A landscape with many valleys, sampled at points; each row gives a point and its height.
From any point a ball takes the steepest step (drop divided by distance) to one of its 2 nearest points. It stops when none of these is lower. Distance is the straight distance between rows; heights are no part of it.
Z887 h=168: [ 99 145  90 135 160 126  98 119 108 180 136 117 125 133 145  89 119 139
 176 105 152 136]
Z383 h=541: [149 167 148 103 106 159 125  67 149 121 119 113 130 112 135 118  92 123
 136 122 172 144]
Z917 h=430: [147  67 149 129  99 118 127 157 130 119 107 163 139 137 144 150 140 104
  73 107  82 111]
Z851 h=214: [148 159 138 115  93 114 185  88 142 106 167 107 147 102 104 149 132 143
 161 144 113 130]
Z259 h=359: [123 195 150 127 152 136 169  98 112 153 169 100 124 104 108 114 138 177
 146 132 115 107]
Z528 h=643: [148  98  71 105 125  88 139 110 143 140 154 114 140 172 138 148 138 162
 176 135 114 162]
Z924 h=586: [139 115 122 116 110 105 152 111 140 108 147 120 138 143 112 145 136 129
 134 142  92 141]
Z62 h=243: [ 89 183 148 141 207 118 151 147 103 165 157  96  98 142 123 142 177 225
 132 136 123 100]
Z126 h=484: [153 172 140  81 125 123 137  95 120 156 174 118 108 150 145 168 139 228
 126  98 139 115]
Z944 h=470: [109 132  95 125  99 143 100 103 156 105 114 115 137 129 140 118  90  79
 161 163 179 185]
Z659 h=333: [105 160 156 103 182 125  98 128 124 182 140 126  95 195 146 142 140 222
  81 113 145 105]
Z495 h=440: [133 156 151 104 134 141 128 109 130 125 150 133 116 154 139 118 117 137
 103 123 118 137]
Z170 h=396: [143 139 118 148 101  96 153 125 126 120 114 112 132  73 115 120 121  69
 167 130 107 109]
Z35 h=518: [ 95  86 116 140 111 122 186 156 139  95 154 129 144 124  82 155 180 168
 133 154  56 139]
Z934 h=595: [200  49 121 117  94  75 152 192 154 104 125 162 166 188 112 195 135 106
  99 156 131 113]
Z196 h=654: [150 103 171 114  89 136 127 143 151  82 143 138 138 158 117 170 126 113
  57 133 111 156]
Z38 h=315: [132 176 142 137 126 140 126 100 116 133 102 116 112  69 119  87  95  73
 146 126 144 108]
Z481 h=360: [146 159 124 146 110 118 145 102 124 143 117 107 129  55 112  95 108  67
 183 107 137 107]
Z482 h=407: [ 74 148  93 148 169 167  93 131 126 121 104 133  83 123 132  76  94  89
 155 153 177 156]
Z554 h=473: [121  71 122 140  85 111 157 168 149  81 131 136 158 148 118 162 146 120
  96 155  78 147]
Z183 h=442: [129 145 122 128  92 141 126 106 158  87 128 114 129 121 128 121  86  88
 131 164 149 182]
Z200 h=309: [ 87 128 178 155 143 176 153 154 113 105 131 155 131 134  84 141 180 182
  76 144  95  88]
Z324 h=70: [ 94 181 157 175 159 154 175 138 113 125 137 114 111  85 108  81 133  94
 142 145 115 103]
Z691 h=321: [106 188 122 136 183 130 114 106 105 208 146  84 126 112 145  88 123 180
 171 105 178 107]
Z60 h=637: [178  88 143  88 114 107  77 139 140 108 120 153 136 194 152 157  94  97
  52 111 147 168]
Z392 h=308: [114 158 129 147 155 106  97 138 106 203 135 114 122 115 142  92 115 145
 138  78 140  87]
Z347 h=458: [153 118  92 119  97 126  71  98 140 119  84 134 120  99 144 118  90  72
 159 107 185 121]
Z533 h=386: [108 156 168 143 122 157 128 131 131  83 105 134  98 103 129  96 105  77
  92 156 129 142]
Z583 h=250: [ 96 176 124 155 129 164 132 104 128 128 129 116 114  80 117  86  95  91
 165 148 153 133]
Z370 h=617: [170  64 144 109  82 110 110 186 149  71 120 146 177 185 135 183 136  84
  54 157 129 170]
Z214 h=472: [153  54 112 141 117  92 123 171 134 107  83 149 150 123 150 139 130  70
 115 129  96 118]
Z499 h=466: [175 149 131  85 115 126 155  84 131 147 163 113 130 135 141 162 133 206
 145 106 139 133]
Z186 h=453: [131  88  97 127 126 109  56 159 139  95  74 146 113 107 161 107 106  47
 117 136 131 151]
Z761 h=540: [110 111 127 135 131 120 166 152 127 126 149 140 125 127  78 157 185 195
 123 121  58 110]
Z231 h=663: [149 123 168 106  87 150 144 145 153  59 157 128 146 153  91 195 153 147
  59 141 108 173]
Z744 h=673: [137 144 157  85 114 153 141 134 146  72 178 127 131 167  99 180 150 178
  90 150 116 200]
Z746 h=559: [130 148 114  90 122 160 110  75 153 133 129 120 136 138 154 119  88 137
 145 134 181 170]
Z274 h=160: [ 78 164 133 173 191 133 126 151 105 178 126 102 108 102 123  85 136 110
 160 125 142  97]
Z885 h=491: [172  68 113 142 112  83 107 178 132  98  69 155 138  87 158 133 133  42
 122 139 111  98]
Z763 h=296: [100 180 154 112 193 126 120 126 115 165 148 105 103 173 138 155 166 237
 115 129 139 103]
Z101 h=247: [101 150 164 142 161 148 161 150 120 130 141 138 120 141  85 143 185 201
  96 131  84  79]
Z903 h=483: [183 107  97  91  91 120  79  90 151 110  82 120 136 129 146 137  80  80
 149 129 207 133]
Z742 h=628: [174  81 144  94  92 106  97 157 151  88 115 150 158 181 146 161 104  66
  64 138 155 176]
Z448 h=683: [105 110 140 112 126 159 143 157 147  70 164 144 130 171 100 178 166 185
  81 154  92 170]
Z376 h=151: [116 168 101 146 107 142 131  93 132 104 110 104 125  62 128 101  94  69
 193 148 165 138]
Z619 h=365: [ 91 136 102 154 141 164  74 141 124  95  85 133  76  93 131  86  90  65
 142 154 159 148]
Z357 h=454: [ 97  64 109 142 151 111 111 184  96 180 130 161 136 156 142 124 175 178
  98  83  81  98]
Z283 h=400: [108  69 141 145 117 140 142 154 113 135 126 167 142 134 101 146 185 171
  76  99  70  90]
Z933 h=706: [ 65  75 148 146 169 181 119 178 118  97 130 165 133 194 132 131 174 182
  60 147 114 145]
Z275 h=319: [ 88 141 103 154 157 142  81 155 112 124  81 132  91  66 134  78 117  57
 148 136 147 130]
Z219 h=356: [140 181 156 133 144 115 117 107  95 200 141 109 124  82 140  92 110 135
 132  76 156  78]
Z300 h=185: [ 87 142 148 170 170 144 158 160 109 142 130 121 121 102 108  86 151 109
 126 149 101  90]
Z248 h=273: [142 191 143 102 117 156 174  71 134 118 166 105 136 108 119 131 129 175
 166 155 135 140]
Z808 h=621: [140 117  68 129 122 102 147  98 126 177 150  99 156 134 146 126 124 164
 214 117 139 147]
Z586 h=446: [168 145 127  93 109 133 147  56 135 160 144 102 143 121 141 140 119 178
 163 116 154 134]
Z695 h=645: [188  89 167 100 103 113 115 127 138 101 132 147 137 186 133 166 112 114
  63 110 125 156]
Z961 h=476: [108  80 106 147 153  99 126 165 102 173 132 143 131 150 141 117 150 147
 134  90  83 111]
Z113 h=249: [114 165 102 120 160 145 100  86 118 187 138 119 132 144 151 100 117 172
 167 103 172 133]
Z306 h=560: [156 102 136 122  98 115 156 140 138 110 151 135 130 148  84 180 163 183
 109 104  73 110]
Z899 h=696: [ 84  92 133 122 152 165 135 165 134 104 142 155 122 176 128 137 173 182
  81 149  88 165]
Z739 h=652: [179  93  92  98 112  73 151 119 149 127 153 127 152 185 128 175 132 167
 156 137 123 149]
Z363 h=429: [114  45 123 146 129 120 122 165  94 158 113 180 145 151 126 160 172 175
  78  80  76  85]
Z58 h=495: [135  64  91 127 132  79 128 155 114 155 136 146 133 155 144 135 139 121
 156 105  88 136]
Z896 h=387: [120 144 139 131 147 147  88 134 126 127  91 155  95  95 138  88 103  73
  99 118 134 117]
Z633 h=416: [115 151 157 131  88 144 123 135 143  71 115 118 122 121 125 119  88  77
  94 169 138 178]
Z365 h=455: [140 169 122 130 138 153  74 101 112 146  89 135  89  84 143  85  88  79
 131  90 179 108]
Z894 h=584: [186  71 126 117 102  80 154 146 150 112 133 149 150 178 106 184 134 122
 110 129 108 117]
Z988 h=414: [120 165 175 122 126 164 130 114 131  90 136 130 107 136 124 110 106 114
  88 145 135 149]
Z477 h=500: [197 118 124  99  86 108 116 102 164 112  97 129 151 135 143 145  89  77
 149 138 196 122]
Z864 h=181: [113 183 156 160 132 134 174 122 112 147 156 112 120  77 105 100 136 114
 150 128 109  90]
Z205 h=355: [123 172 165 137 135 157 113 126 120 106  99 131 100  82 127  89  95  74
 107 128 135 112]
Z410 h=485: [ 98 115  69 125 124 137  87 103 144 124 104 123 108 120 146 108  95  86
 183 144 163 174]
Z18 h=399: [114  87 161 151 116 134 144 163 112 113  99 167 144 106 135 130 157 112
  78 107  76  85]
Z519 h=245: [ 81 150 108 174 176 136 111 153 106 149 118 122 107  87 124  73 121  91
 167 130 140 123]
Z451 h=255: [108 142 122 137 158 119  87 131 107 177 115 131 109 117 152  84 112 112
 136  97 133 111]
Z207 h=172: [ 92 159 150 144 182 128 161 161 113 151 152 113 107 138  95 149 186 220
 121 134 105  79]
Z835 h=598: [151 119  92 123 106  90 164 111 147 118 143 108 152 128 120 143 126 113
 174 139 118 136]
Z57 h=498: [ 90  83 117 135 114 131 160 151 134 102 141 137 143 144 109 143 165 143
 118 159  68 165]
Z391 h=358: [ 98 109 174 153 119 162 149 154 109 122 122 161 130 123 109 133 156 152
  61 122  84  94]
Z727 h=392: [173 169 151 138 107 112 146  86 103 190 140 107 133  73 135 108 108 131
 147  78 153  78]
Z543 h=718: [ 54  81 148 156 195 179 106 169 100 122 107 166 135 186 157 124 173 157
  67 154 119 117]
Z400 h=320: [116 193 154 119 153 162 161  89 127 121 168 106 118 130 119 127 132 183
 143 150 133 116]
Z421 h=144: [125 157 152 136 104 124 183 115 130 115 157 111 130  93  96 122 140 113
 145 142  89 111]
Z181 h=447: [ 81 133  79 137 164 159 106 122 137 134 119 128 106 145 148  92  96 115
 169 165 157 173]
Z941 h=373: [102 191 136 137 173 133 149 110 111 186 170  93 127 109 131 108 151 190
 153 118 143 106]
Z772 h=422: [169 145 135 123 105 116 153  72 117 175 144  94 145 104 134 123 114 155
 159  93 154 104]
Z796 h=427: [132 128 105 120 119 127  75 126 134 105  81 143 104 102 145 116  96  55
 132 125 151 152]
Z624 h=607: [190  59 132  99  91 102 127 172 157  83 139 142 168 203 124 193 121 115
  79 145 136 150]
Z836 h=572: [155  80 127 121 104 101 162 137 145 120 141 136 142 152 109 171 154 147
 109 120  85 124]
Z112 h=475: [170  81  90 129 115  80  70 180 139  92  64 152 130 103 159 124 105  46
 128 147 131 126]
Z547 h=425: [108 166 134 128 172 141  54 121 113 157  85 141  86 101 147  79 104  90
 106  96 170  98]
Z433 h=576: [146 126  85  88 109 145  93  81 152 136 114 106 142 158 156 136  91 140
 166 121 191 172]
Z241 h=449: [126  43 126 131  95 100 136 163 126 109 109 157 150 153 136 158 147 102
  99 125  80 124]
Z423 h=610: [157 114  75 127 111  88 152 101 130 151 149 101 170 114 136 132 127 124
 205 132 135 137]
Z12 h=426: [124 132 101 146  99 101 124 134 134  95 103 124 134  76 122 114 100  50
 166 144 118 127]
Z76 h=521: [188 147 142 106  76 132 117  66 143 119 101 130 137 116 133 129  79  90
 133 115 173 123]
Z774 h=463: [130 160 146  97 146 136 122 101 125 143 163 134 125 166 136 140 134 192
 122 118 124 138]
Z318 h=632: [143 116  66 113 137  87 151 107 119 172 169 115 137 146 141 141 149 188
 203 110 122 155]
Z819 h=254: [ 83 167 166 189 194 135 164 164  90 161 132 100 117 100 111  92 167 129
 139 142 123  81]
Z611 h=252: [124 160  95 131 108 163 120  81 126 148 106  87 124  78 130 101  96 101
 197 112 181 129]

Call two points neighbours if one is among the 2 nearest of the other. Go from one point of each pair to the other, from neighbour to neighbour, staying as low as possible. Name the highest point that can't be avoided.
Z274 and Z324 -> Z819
Z324 and Z205 -> Z126
Z324 and Z421 -> Z864
Z421 and Z796 -> Z885
Z376 and Z207 -> Z774
Z887 and Z421 -> Z941
